A landscape with many peaks, sampled at points; each row gives a point and its height.
A climber steps from a point to the highest of its 2 nearest points, and stops where none of them is higher. Distance is the straight distance between rows; heights are no part of it.
Gup: [132 102 211 134 144 148 131 114  77 144 163 108 100 164 109  91 122  93
  87 179 137 164 163 140 159 133 174  91 122 171 168]  height 6.59
mota: [181 113 121 103 155 187 105  91 101  96  95 149 104 104 147 101 125 121
 135 105 117 141 240 136 150  78 155 122  68 160 119]  height 5.77
karak: [150 180  97  94 138 148 195 146  97 151 142  98 137 154 157  89 158  61
 147 151  89 129 190 115 120  88 101  83  90  89 115]  height 4.65
tibu: [ 94  90 142 150 123 133 111 111  85 142 135 126 108 177 136 117 184 169
  97 102  86 102  97  96 135 111  68 110 162  58 103]  height 3.35
gidir: [101 164 161 123 113 131 135 191 115 159 133 156 105 128 114 151 178 145
 145 126  82 120  94 150 161 126 135 126 137  84 175]  height 2.81
sagi: [125 131 111 130 117 172  95 141  96 120  94  75 105 111 177  88 159 149
 179 115 129 161 156  87 112 143 166  72 146  98  96]  height 8.36
bobe: [142 137 173 144 128 146 105 106 100 117 138  99 128 183 138  77 102  82
  78 167 174 142 167 137 143 127 215 113  96 181 128]  height 6.41
Zir: [ 93  87 146 129 138 113 114 122 139 132 118 141 112  64 135 123 149 167
 150  82 122 137 127 106 113 135 113 139 151  89  89]  height 4.69
muk: [162 149  85 107 161 184 176 156 118 145 173 156  97 151 158 113 143 103
 128 157  90 103 183 127 175  88 145 101  84 118 128]  height 4.88
duga: [118 126 114 151 124 113 156 145 158 139 110 177 129  74 115 175 113  95
 168  72  70 110 100 127 195  75 108 154 158 147 132]  height 0.98
lam: [108 113 109 140 156 169  92 167 143  83 100 152 118 142 122 165 126 148
 104  92  74 100 105 134 169 132 174 172  90 135 111]  height 5.09
Repak: [121 153 131 138  75 100  93 149 123 112 145  91 129 114 169 127  99 141
 122  75 156 151  83 120 125 209 153  98 152 104 150]  height 5.83
num: [158 130 114 137 125 142 165 138  94 105 148 105 166 181 122 125 140 105
 136 225 141 115  94 124 110 152 125 128  99  90 139]  height 3.96
pata: [ 97 109 120  93 127 138 104 163 125 141 138 149 144  79 117 145 171 136
 143  96  99 149 107  99  70 120 125 121 113  78 118]  height 5.12
seb: [140 150 141 162 107 106  98 121 108  92 160 153 150 193 109 129 133 145
 106 159 177 123 109 134 149 118 152 212 115 154 146]  height 5.15
Pupu: [146 177 104 103 110 123 116 154 108 130 134 116 101 131 185 186 135 143
 180 153 139 119  58 143 121 133 145 135  81 103 133]  height 1.76
fidu: [156 134  47 110  71 111 146 148 156 114 105 136 126  58 150 182 115 147
 187  84 170 110 123 172 128 101  91 147  88 127 116]  height 4.77
zalog: [114 131 130 109 102 103 171 144 169 122 135 106 102  64 142 134 115 131
 104 111 170 126 136 167 133 170 142 104 174 137 151]  height 7.25
Nemi: [ 95 139 130 152 154 168 114 173 123 115 131 120 118 114 162  57 160 149
 101 120 174 117 170 124  97 150 138 126 130  62 111]  height 6.62
dalon: [117 205 122 134 148 115 148  99 145 163 114 133 144 100 108 122 108  89
 148 108 147 124 154 105  91 104  75  90 145 144 129]  height 1.25
Nimu: [102 120 165 181 113 101  83  84  75 141 147 177 159 166  81 104 116 123
  82 110 113 157 102  84 153 171 139 124 131 151 187]  height 2.39
bona: [ 58 107 123 167 112 152 107 106 137 123  96  78 109 102 147 144 122 133
 117  75  99 126 119  77 165  75 131  77 129 136  60]  height 1.92
Pez: [172 122  69 103 126 161 192 165 101 144 168  86 136  95 143 135 157  79
 156 177 126 148 156 125 108  56  89 109  90 115 100]  height 4.44
pezu: [126 123 187 108 165  88 121  53 153 108 156 139  79 146 129 178  89 184
 131 162 141 107 105 131 167 131 100 146 104 101  93]  height 2.47
Rozo: [ 40 101 161 146 130 102 138  68 138 132 110  76  94 125 167 149 132 166
 113  76 104 133 114 104 151 120 122  95 124  84  69]  height 2.06
koz: [ 88 111 134 149 143 170 134 173 116 156 157 140  88 133 142 138 168 128
 112 116  63 125  88  97 189 133 153 101 156 113 165]  height 2.96
dimaf: [124 140 162 149 111 157  90  56  49 156 150 184 127 185 118  99 141 144
 130 181 120 148 163 120 133  90 120 136 102 152 176]  height 2.21
vibos: [110  98  92 122 160 143 138 132 185 159 146 176  90 145 144 166 144 205
 152 151 162  67 145 150 126 117  82 149 104 132  99]  height 5.00
Tili: [128 121  55 102 112 105 124 150 159 126 119 139 132  94 159 139 138 131
 150  68 148 118  94 145  96 146 128 141 143 141 130]  height 5.16
rigu: [115 143 113 149 118  71 146 115 143 136 138 112 116 186 149 114 146 137
 111  49 131 141  78 206  89 133 112 144 149 152 134]  height 5.86
vaz: [147 165 139  76 122  76 109 153 196 136  89 127 164 106 101  95 107 141
 149 149 187 160 193 134 110 139 132 129 148 153 159]  height 6.24
vid: [190 124  66 117 112 159 160 187 115 147 201 134 106 130 145 153 173 152
 164 185 158 129 147 126  96  94 128  85  98  94 103]  height 4.21
faba: [102 157 114 104  87  73 165 134 165 167 138 107 128 145 135 138 171 120
 103 109 174 130 110 212  89 122 102 152 138 135 141]  height 6.19
Bulo: [109  64  94 136 137 170 182 147 105 140 160 129 124 110 144 144 196 109
 147 185 115  97 125 111 120  55  88 109 122 116  80]  height 4.27
pepo: [100 156 154 103  91 102 110 139 104 131 120  95 140 123 123 169 168 152
  93  77 108 141 125 177  85  79  75 135 123 108 119]  height 4.07
kima: [153  93 111 111 131 114  85  93 125 164 163 125 114 126 113 101 121  93
 123 125 140 158  91  75 121 184 175  89 173 148 146]  height 3.91
Gal: [156 109 169 114 168 141 149 104 138  82 110 122 140  89  86 157  60  99
  89  96 145 100 148 169 145 135 114 147 155 204 125]  height 4.64
lagef: [ 96 106 123 122 113 157 142 160 109 145 100 104 168 186 137 140 164 125
  69  86  70  88  89 135 132 107  75  82 150  78 112]  height 3.58
Gota: [147 158 133  98 107 100 143 128 141 125  97 111  94 150 184 171  86 131
 165 129 115 127  63 158 192 152 165 112 105 116 120]  height 1.61
Tura: [147 122 146  67 108 129 121 206 122 137 136  84 174  96 158 104 145 121
 166 166 149 169 140 119 129  79 118  78  98  97 109]  height 6.00
limu: [180 152 163  92 121 152  83 130  66 154  79  95 142 211 117  80 144 116
 123 154 120 151 154 149 107 101 125  72 108 140 133]  height 5.89
mesi: [121 150 121 110 108 165  91 177  96 104 146 109 118 115 148 110 139 140
  88 131 148 137 109 123 117 167 148 113 118  76 142]  height 6.20
vipa: [103 187 132 171 111 116  92 123 154 144 140 121 154 144 140  88 132 122
  44 116 110 119 160  65 139 104 143  87 144 120 131]  height 7.17
kamak: [216 133 117  88 104 153 104 166  92 115 176 142  85 115 145 139 142 162
 134 187 172 130 131 120 136 127 123  77 114  85 138]  height 3.95
gur: [108 137 125 112 124 141 170 110 174 139 140  89 111 134 164 126 105 117
  83 148 167  69 139 133 152 126  93  63 153 123 113]  height 6.30
Lugu: [170  85 170 157 146 116 152 117 123 111 122 142 195 105 112  93  94  70
 146 110 145  86 147  75 116  81  79  87 170 126 152]  height 1.44
dapep: [135 173  81 139  91 146 122 164 113 106  93  93 178  81 143 157  61  55
 120  89  73 143  91  92 137 123  97 116 110 149 129]  height 5.03
renad: [147 131 105 117 121 136 122 193 132 165 151 169 106 137 115 123 162 145
 178 189 158 148  66 126 134 165 171 129 109 101 184]  height 2.07
ririv: [161 116 151  89 181 154 113 153  90 126 158 122 122  48 136 140 110 105
 141 106 146 117 143 135  94 112 104  98 115 155 129]  height 3.37
leze: [130 150 122 124  97 130 135 143  93 187 155 196 118 161  85 115 175 130
 145 203 148 149 114 142 151 137 167 140 115 155 179]  height 2.19
dapi: [103 196 110 160 104 144 170  92 197 123 112 147 117  66  97 157  85  98
 138 104 113 122 146 128 145  86  75 116 159 143 152]  height 1.17
Firi: [137  80 189 158 131 125 126 104  99  99 110 169 123 172 111 156 126 146
 142 123  94 137 117 141 176 158 154 178 138 127 183]  height 0.26
pamo: [149 115 185 141 117 105  88  81  96 130 101 153 122 170 124 105 122 141
 186 178 150 144 124 103 110 133 148 141 130 108 143]  height 4.76
Megip: [122 160  97 104 114 150 136 169 131 144 141  73 101  82 135 118 138 128
 100 109 152 142 173 163  97 164 104  73 175 145 155]  height 6.92
kivu: [182 117 109  97 101 133 122 161 106 122  70 114 139 120 148 125 142 127
 171 166 133 144 120  96 140  74 137 104 125 132  79]  height 6.56
demu: [ 96 149 114 154 126 136  73  98 137 114 209 144 106 151  97  92 140 149
  67 183 172 122 148 103 110 148 122 154 140 152 119]  height 6.49
sura: [150 116 103 139 114 123 130 116 157  86 108 107 126 129 117 138  97  96
 128 183 150 144 113 110 140 132 199 154 100 178  86]  height 3.90
lazi: [159 121 146 127 158 120  78  65 162 124 131 138  82 129 160 139 121 213
 145 153 175  88 153 107 178 121  86 186 144 103  82]  height 2.77
Vabov: [154 134 144 129 150 156 110 124 145 114 152 160 109 127 159  84 126 146
 125 137 115 117 241 103 168  93 177 131  64 119 132]  height 5.44
Rapun: [ 99 126  99 138 105 100 146  59 186 128 153 120 143 144 154 118 123 138
  74 173 150  82 148 102 121 133  81 102 158  89  81]  height 5.94
buzuk: [100 130 116 109 125 163  80 177  94 124  62  89 107 133 165 130 152 150
 168  53 123 122  84 148 127 145 175 127 119 134  99]  height 6.54
zuret: [117 119 134 110  94 164 115 158 114 121  89  83 135 105 145 145 170 154
  68  83 104 114 152 142 122  79  88  84 165 102  85]  height 3.81
teka: [ 89 111 136 130 177 122 102  71 167 136 126 150 163 171 106  98 103 139
  79 135 116  60 118 110 118 125 101 149 119 133  97]  height 3.89
gidat: [130 167 178  89 109 103 138 191 102 131 116  95 190 169  88 141 146 130
 106 117 113 139 114 172  89 112  64 133 116 110 174]  height 4.33
vip: [134 120 125 129 140 151 147 120 147  90 100 115 156  77  81 113  59  76
 118  92 142 128 148 125 120 169 106 107 133 184 152]  height 4.80
parit: [101 119 154 117 126 126  89 120 121 167 160 156  73 102 128 100 172 158
 121 117 161 137 133 107 126 139 144  89 170 106 122]  height 4.34
ligor: [126 118 167 150 113 138 105 157  90 119 112  70 171 151 146 111 127  94
 106  89 157 105 103 106 112  88 158 116 132 144  93]  height 1.69
Vev: [109  93 114 101 139 120  86  73 160 111 129 156 145 138 107 146 135 161
  79 129  89  75 104  89 121  97  91 149  82 104  44]  height 3.69
getum: [136 156 149 153 128 111 121 130 135 131 155 151 160 101 142  76 120  96
  93 126  94 157 203  59 113  69 173  89 117 106 123]  height 6.74
movig: [136 130  92 114 121  88 167  91 206 125 121 138 105 116 134 118  96 135
  73 113 139 134 123 188 165 178 130 119 195 163 111]  height 7.69
bidid: [128 143  60 153  58 124 172 168 149 138  93 106 129 115 171 147 132  89
 167 116 147 124  96 122 160 102 121 157 145 122  99]  height 3.23
fol: [114 185 125 155 116 125 114 146 151 119 144 141 141  79 132 114 124 129
 119 140 141 146 165 103  90  76 157 126  96 103 106]  height 6.31
Novo: [132 114 166 124 131  57 135 104 161 136  97 148 143 143 124  80 105 131
 210 138 164 144  85 110  99 165 179 143 116 112 133]  height 4.41
tebe: [109  80 166 162 164 136 153 116  98 163  74 118 149 196 108 127 136 114
 135  79  69 118 134 139 136 169  99 108 140 146 180]  height 0.14
Vema: [169 101 117  80 135 153 151 128  91 111 129  99 170 145 139 168 112  98
 152 166 120  93  87 125 104 153  94  97 102 109  96]  height 3.74
des: [103  99 139 177 143 138  97 144  75 154  88  90 113 129 148 122 135  95
 159  70 117 112  97  75 140  77 147 109 121 168  79]  height 1.79
tafil: [108 122 117 167 157 159  81 108 131  86 121 121 132 134 119 113  92 118
 106 166 104 134 156  95 163 123 193 146  84 175 121]  height 3.73
tefil: [ 91  93 140 113 145 138 115 134 145 130 138 143  86 172 144 118 173 187
 154 127 166  82  97 165 158 120 129 158 129 110 109]  height 5.47
Vikot: [144 163 145 110 106  76 149 137 215 154  76 129 138  87 107 108  85 115
 150 132 175 143 143 127 152 135 171 100 139 152 118]  height 5.90
novaz: [177  93  89 132 115 119 121 136 180 147 172 161 129 135 132 150 145 225
  77 134 160 129 128 146 129 170  94 188 117  56 110]  height 3.30
zimis: [ 89 125 111 142 121  85 180 160 159 121 140 149 144  47 110 165 114 114
 184  70  67 150 102 133 109 115 109 175 114 131 135]  height 0.86
gulin: [128 138 152 153  85 104  68 101  89 143 116 161 144 205 103 101 151 131
  67 105 138 143 116 151 133 102 160 185 127 185 151]  height 5.46
bar: [107 117 103 125  76  83 176 123 138 113 103  68 116 139 183 150 142 105
 142 121 124 151  94 157 125 142 133 143 154 122 103]  height 3.09
rano: [102 115 141 159 134 129 109  71  84 152 160 173 103 175  96 124 174 153
 142 155 130 132 140 124 135  83 138 187 154 170 152]  height 2.09
begut: [111 130  97 135 152 124 112 143 140 129 135 143 134  57 116 100 113  96
 156  82 178 123 122 111  76 153 171 140 136 179 128]  height 5.50
padir: [165 140  96  74  84 152 122 151  98 138 153 123 104 136 118 154 173 167
 105 204 164 147 110 171 113 155  97  98 113 102 118]  height 3.75
Mubi: [ 90 130 148 130 127 125 132 117 109 170 148 187 147 158  40 113 132 103
 107 159 109 153  90 111 119 172 152 143 122 154 167]  height 2.29
vom: [101 108 133 107 103 112 149 209 125 139 119 100 160  78 144 109 181 125
 146 118 108 135 108 115  98  75 125  89 125  83 113]  height 5.57
Guvu: [ 81  81 191 148 123 101 155 121 135 143 124 114 104 191 127 101 172 170
 123 148 155 141 120 151 157 122 143 161 159 125 118]  height 5.85
pozip: [132  85 215 111 167 124  95 102  92 119  85 157 122 119  76 131 118 165
 149 109  94 161 129 143 144 177 144 158 110 114 144]  height 0.34
bet: [120 146 167 103 121  71 134 148 169 150  72  88 127  87 100 108 106  94
 171 100 131 163 129 129 136 109 165 147 126 186 116]  height 5.59
ves: [130 119  63 119 132 124 182  96 152 117 111 128 133 103  93 140  77  84
 137 112 109 143 104 143 115 202 119 132 166 172 134]  height 4.98
Pibud: [205 153  92  62 140 187 117 137  89 121 127 131 121 148  96 162 143 124
  95 157 103 141 145 168 105 131  99 110 126 170 129]  height 3.20
pagos: [104 133  56 127 123 169 134 133 123 104 120  93 103  71 170  83 122 128
 165 116 157 148 164 115 110 180 132  83 153  84 109]  height 7.62
Vomo: [146 163  73 116 137 131 140 187 146 143 171 157 119  84 143 164 126 123
 191 162 126 139 103 110 109 134 154 124  92 104 166]  height 1.93
Ziker: [168 159 107  68  99 123 151 177 117 120 172 118 130 122 116 184 145 147
 160 189 109 161 126 158 134 138  77 123 120 111 161]  height 3.54
fute: [ 88 143 120 129 118 118  73  92 118 147 135 134 141 185  77  77 157 133
  71 116 145 141  83 107  96 127 162 152 114 151 104]  height 5.81
zet: [125 103 176 151 137 123 114 110 140 130 102 107 161 114 104  80 116 107
 101 104 175 115 161 104 104 118 156 127 143 158 104]  height 1.60
pime: [ 98 115  86 124 137 123 112  84 142 145 196 164 104 153  84 121 134 161
 106 157 123 111  89 128 120 157 107 182 119 144 113]  height 7.02
vir: [ 80  86 150 141 151 162 110 107  88 117 175 118 101 149 137 143 132 136
 116 111  83  96  84 103 158 148 133 117 137 101 119]  height 3.13
zor: [144 170 109  73 112 118 127 190 156 120 143  91 155  61 127  91 102 109
 112 136 166 181 171 127  98 149 128  97 144 131 159]  height 6.61
puzov: [121 111  84 131 159 163 162 112 145 136 157 150 110 134 140 153 143 162
 166 191 125  88 145 101 138 117 104 107 133  94  92]  height 4.59
suba: [143 152 134 130 188 132 129  68 143 109 145 145 141 149 127 153  84 127
 116 172 167  68 140 125 100 128  93 135 110 143 129]  height 4.19
raka: [157  61 170 106 168 160 140 185  83 146 149 137 121  90 135 140 139  94
 150 127 118  95  94 121 150 114 142  82 141 140 156]  height 3.56
digo: [132  83 207  92 186 120  89 108 121 131  97 140 144  89  78 115  92 136
 184 112 159 149 139 135  76 167 133 174  93 129 129]  height 0.44
gemod: [ 83 165 179 200 140 117  94 109 130 174 149 154 141 162 135  76 125 134
  98 121 157 102 158  72 108 126 136 100 138 100 172]  height 6.75
siz: [145 136 153 162 166 133 125  60 115 110 145 158 128 191 114 135 112 126
  96 176 111  95 162 119 140 150 102 147 159 165 170]  height 4.42
vipot: [178 144 137 115 168 131  83 117 133 140  49 160 135  70 125 115 104 166
 158 131 150 146 197 144 107 127  96 141 101 118 130]  height 5.65
Vido: [137 105 203 140 138 131 115 146  72 112  85 111 142 167  92 133 124 148
 102 109  97 137 144 170 147 181 102 139 161 146 209]  height 0.19
Momob: [106 149 115 133 138 129 121 140 157 109 137 155 107  82 125 153 110 172
 139 110 135 148 117 132 102 199 182 175  80 113 135]  height 6.36
Kazo: [ 78 125  98 162 149 116 149 105 151  93 143 121  88 132 162 135 124 142
 118  49 129 133 100 181 123 161 137 173 142 142  98]  height 5.49
Lifin: [129 154 147 104 153 165 120 116 100 164 128 114 117 216 128  64 138  92
  88 150 145 117 167 161 128 115 149  97  80 155 122]  height 6.18
bof: [107 174 122 132  98 102 109  98 190 144 132 119 127  94 123 120 124 133
  45 164 152 120 179  98  86 100 103 107 116 113  70]  height 5.88
dep: [153 108 152 140 152 167  95  92 108 111  69 151 141  89 127 115  89 128
 138 110 116 129 200 122 150 114 118 118 133 157 144]  height 6.15
sim: [114  94 171 119 155 115 132 136 155 136  65 148 164  66  90  77  76 111
 207 133 143 155 150 104 116 151 135 127 119 134 151]  height 0.55
baze: [138 137 117 150 130 117 165 133 128 102 141 127 116  80 136 187 130 123
 165 123 158 114 149 150 118  68 113 155  84 140 110]  height 4.84
sasog: [ 95 132  95 139 134 106 142 114 198 137 173 172  93 133 110 195  90 182
 147 160 136 137 113 149 125 185 157 185  38 102 114]  height 7.01
Tur: [ 93 213 111 160 136 129 106 112 128 139 144 151  91 143 148 139 136 147
 119 145 105 122 139 111 134 152 128 114 141 103 174]  height 2.50
div: [145 144 119 141  94 122  66 102  98 170 169 172  87 129 113  74 155 136
 145 153 138 157 141  80 119 158 169  89 171 112 174]  height 4.10
nof: [142 141 161 165  90  83  99  78  68 156 129 176 137 161 112 119 111 149
 139  97 110 166  88 112 177 197 129 111 180 140 209]  height 2.49
bil: [112  97 194 142 126  96 189 119 120 129 136  87 174 151  91 120 135  95
  89 146  99 139 104 116 107 143  98 113 148 106 136]  height 4.28
poget: [140 147  95 135 143 168 144 181 104 132 113 121 162 122 108 154 112  66
 102 114  68 127 110 131 109 100 114 147 112 149 131]  height 4.79
zuzug: [125 136 115 184 143 124 124  93 149 127 115 201 173 175 135 120 130 127
 118 168 104 100 168 123 129 119 133 173 141 187 183]  height 4.62
dogus: [116 147 116 180 118 129  56 126 126  88 135 103 131 127 154 116 123 115
 100 121 144 109 144  86 152  72 197 185 129 159 111]  height 3.55
pesu: [140  85  83 115 107 114 149 102 139  98 130 140 114 163 179 168 140 165
 110 113  81 111  75 148 168 148 108 122 155  84 117]  height 2.97
topas: [126 172 174 151 113 101 114 135  96 131 151 157 118 131 128 163 129 148
 126 120 106 121 111 114 152 151 111 113 185 101 198]  height 2.65
foma: [ 94 130 155 131 159 132 108 177  89 125  81 122 117 141 132 156 124 145
 175  38  81 137  87 174 117 160 138 144 113 119 163]  height 5.93
Piruk: [147 128 169 151 178 174 144  81  79 111 187 100 125 173 114  78 114  92
  78 143 127 145 181 112 123 151 130  89 135 128 156]  height 6.83
Deg: [159 161 153 125 124 114 126 171  88 149 107 142 183 176  99 130 140  85
 116 132  80 138 125 131 107  95  94 142 135 153 175]  height 4.55
buvem: [150 134 152 135 166 151 144  90 101 117 110 101 127 145 140  94  96  95
 147 138 124 132 190 121 127 124 115  88 125 139 143]  height 6.52
buzo: [143 132 145 100 102  71 187 141 173 174 145 124 121 160 113 121 164 111
 132 163 160 160  90 192 110 133 158 163 146 158 131]  height 6.48
ged: [ 95 149 102 117  79  86 110 138 125 126 143  64 162  92 166 161  87  83
 140  89 118 142  82 116  82 159 147 111 108 123 137]  height 5.51
fato: [ 99 118  74 150 138  88 173  81 149  99 142 125 124 137 119 155  93  94
 101  90  95 179  91 180  86 176 134 170 128 155 113]  height 5.20
susu: [ 94 109 129 113 152 158  33 125 138 119 146 138 110 123 108 125 145 207
  86 133  83 106 128 104 122 110 112 169  88 107  76]  height 4.11
ribes: [ 98 135 123 118 109 134  88 128 131 152 206 140 142 146  96  82 134 111
  48 151 159 123 104  95 117 152 153 107 121 115 115]  height 6.17
Pefiz: [ 96 110 166 159 157 173 118 173  89 110  60 119 140 169 146 151 124 144
 134  84  76 103 117 147 184 129 173 145  95 141 144]  height 5.45
Dibe: [161 122 137 125 146 138 194 139 114 138 149 107 181 159  93 107 128  61
  95 210 110 134 134 119  89 132 120 118 133 135 142]  height 4.12
Rur: [170 171 175 112 125 114  65 101  91 135  74 139 142 159 138 115 131 164
 149 139 137 136 163 142 101 110 114 135 126 121 149]  height 5.13
Vorag: [135 194 122 143 155 155 110  82  81 147 164 156  95 172 148  83 148 131
 146 155 123 150 153 115 117 100 132  98 116  95 150]  height 2.35
ninev: [155 111 125 119 134 143 130 142  94 127 162 112 118 127 151 126 134  90
 160 134 158 123 106 107 112 149 133  96 186 131 164]  height 3.72
fiv: [104 131  92 154  99 153 163 150 131  95 151  82 130  74 183  89 148 139
 145 160 211 119 179 129  94 144 134 115 119  78 126]  height 7.10
zupu: [108 128 140 117 146 105 165 187 159 114  99 141 148  61  92 152 124 142
 191 118  75 163 156 128 125 131 104 138 133 114 165]  height 0.76
ded: [155 131 102 131 120 125 185  97 198 106  96 132 116 151 147 138 102 121
 134 117 151  83 119 184 197 116 108 137 167 146 111]  height 7.13
Dabi: [199 126  77 127 145 161 119 144 123 112 144 169 139 139 161 102 128 109
 149 153 119 123 185  78 178  78 187 127  84 134 110]  height 5.14
kanot: [119  99 203 109 154 104 162 107 125 128 143  90 139 119  85 158 103 104
  91 107 128 121 128 163 114 130 106 129 151 157 123]  height 4.46
vuzo: [ 93 128 118 151 185 169  96 146 139 128 120 156 101  50 127 107 119 150
 178  99 161 135 158 121 102 177 178 162 108 136 140]  height 5.87
ruki: [ 86 109 120 104 166 167  77 113 122 112 118 136 108 131 122 159 146 150
 140 134  89 116  80 108 129 113 168 168  76 126  73]  height 4.63
pugoz: [ 98 100 165 111 130  98 132  71 134  98 138 117  88 147 166 176  96 156
 128 108 101 122  73 155 160 117 129 138  88  90  67]  height 2.25
fuva: [147 167  71 172  95 145 131 172 129 110 137  95 122 110 183 116 139  92
 106 116 172 124 132 107 137  89 171 140 155 151 114]  height 3.38
duva: [161 135 122 145 148 104 133  97 114 159  84 144 157 125 130 124 104  94
 168  94 120  85 160  92 111  99  68  76 180 156 165]  height 1.34
mume: [118 119 123 136 100 141 193  71 161 125 120  93  98 119 141 147 103 114
 121 137 150  79 135 147 182  83  69 104 200 152 114]  height 6.66
kuva: [144  99 141 148 128 125 178 100 133 135  89  87 197 146  96  84  84  69
 122 102 169 100 109  96 104 114 103  82 151 163 117]  height 1.52
dod: [158 122  99 154 107 100 193  71 124  84 118 100 156 153 161 169  88  74
  99  92  76 127  78 133 159 124  79 156 163 153 110]  height 2.82
levov: [168  99 119 105 117 139 142 160 134 110 115 149 122 160 110 175 163 149
 114 160  99 119  90 138 162 152 138 142 137 119 127]  height 3.17
rugi: [109 135  74 136  66  94 155 132 158 109 113 110 179  73 127 144  92  80
  90  78  85 141  91 146 128 161 115 107 122 119 146]  height 5.25
gutup: [119 100 136  91 121 134  89 173  96 126  62  87 120 114 148 120 159 139
 215 114 119 153 121 116 110 106 152 120 137 122  95]  height 7.35
kevis: [164 116 113 106  71 109 110 146 145 141 152 127  91 113 159 171 166 190
  91 146 177 119 139 165 129 143  80 134 116  63 131]  height 3.53
Pugud: [138 124 166 121 126 115 134 180 160 118  43 158 179 108  91 112 125 156
 186 139 106 137 187 125 144 129 125 144 128 109 171]  height 0.65
Vime: [162  85 121 127 131  97 159 116 170  99 120 138 155  95 109 128  99 113
 177 157 166 140  95  90 119 149 171 157 124 124  85]  height 4.09
totu: [116 129 110 162 134 122 163 102 132  91 113 121 135 142 136 175 101 134
 100  72  55 117 119 122 158 122  95 143 163 106 109]  height 2.76
Rol: [185 138  92  96 195 182 119 132  79 102 161 155 126 121 103 125 103  93
 121 126 122 121 172 146  77 142 105 122  95 144 146]  height 3.21
lak: [184 110 117  68 129 158 159 207 123 124 119 105 131 129  97 166 145 128
 142 175 110 144 144 177 135 121 107 126 112 153 128]  height 3.36
doz: [114 118 170 119 116  98 133 167 140 107 112 101 130  85 102 161 159 128
 155 108 122 166 133 147 124  83 150 185 103 154 106]  height 5.21
kefov: [ 94 132 106 165 141 111 191 112 190 146 167 161 119  66 123 163 110  94
 144 122 109  91 120 104 157 107  94 134 156 142 146]  height 1.08
pelu: [172  81 130 120 152 119 134  78 191 126 130 131 100 134 130 137 125 217
  93 147 152 114 164 168 161 149  70 199 144  98  76]  height 3.04
vikit: [ 84  86 162 117 103 101 159 169 133 149 126 114  95 157 118 111 179 124
 146 120 135 165  73 173 141 135 196 155 150 129 115]  height 6.16
gad: [153 113  74 153  74 100 183 122 136  78  85  60 135 150 155 151 114 116
 135  67 100 169  98 168 162 135  97 145 185 155 103]  height 2.95
pav: [118  99  81 122 146 106 135  84 173 131 187 181  75 132 127 159 117 192
 133 135 113 164 101 181 125 166 132 189 112 116 116]  height 7.86
puv: [164 153  93 154 141 128  94 132 138 131 136 173 142 158 109 129 144 128
 115 169 165 109 163 139 100 119 159 180 102 172 157]  height 4.86

Call two points neighbours if one is among the 2 nearest of the other. Go from one point of each pair to the other, from neighbour to neighbour, staying as high as possible. Name the lowest point that can't be avoided.
pav / movig: fidu
pav / gutup: Vev
buzo / Piruk: Bulo
movig / vipa: bof

For each start below, name every point that the climber comes to, in order.
topas: gidir > koz > vir > tibu > lagef > zuret > pepo > gidat > Deg > poget > dapep > rugi > ged > Repak > mesi > Nemi > fiv > pagos > sagi
Vema: num > Dibe > bil > kanot > Gal > vip > ves > fato > Kazo > rigu > faba > buzo
teka: suba > siz > zuzug > puv > seb > gulin > fute > ribes > demu > pime > pav
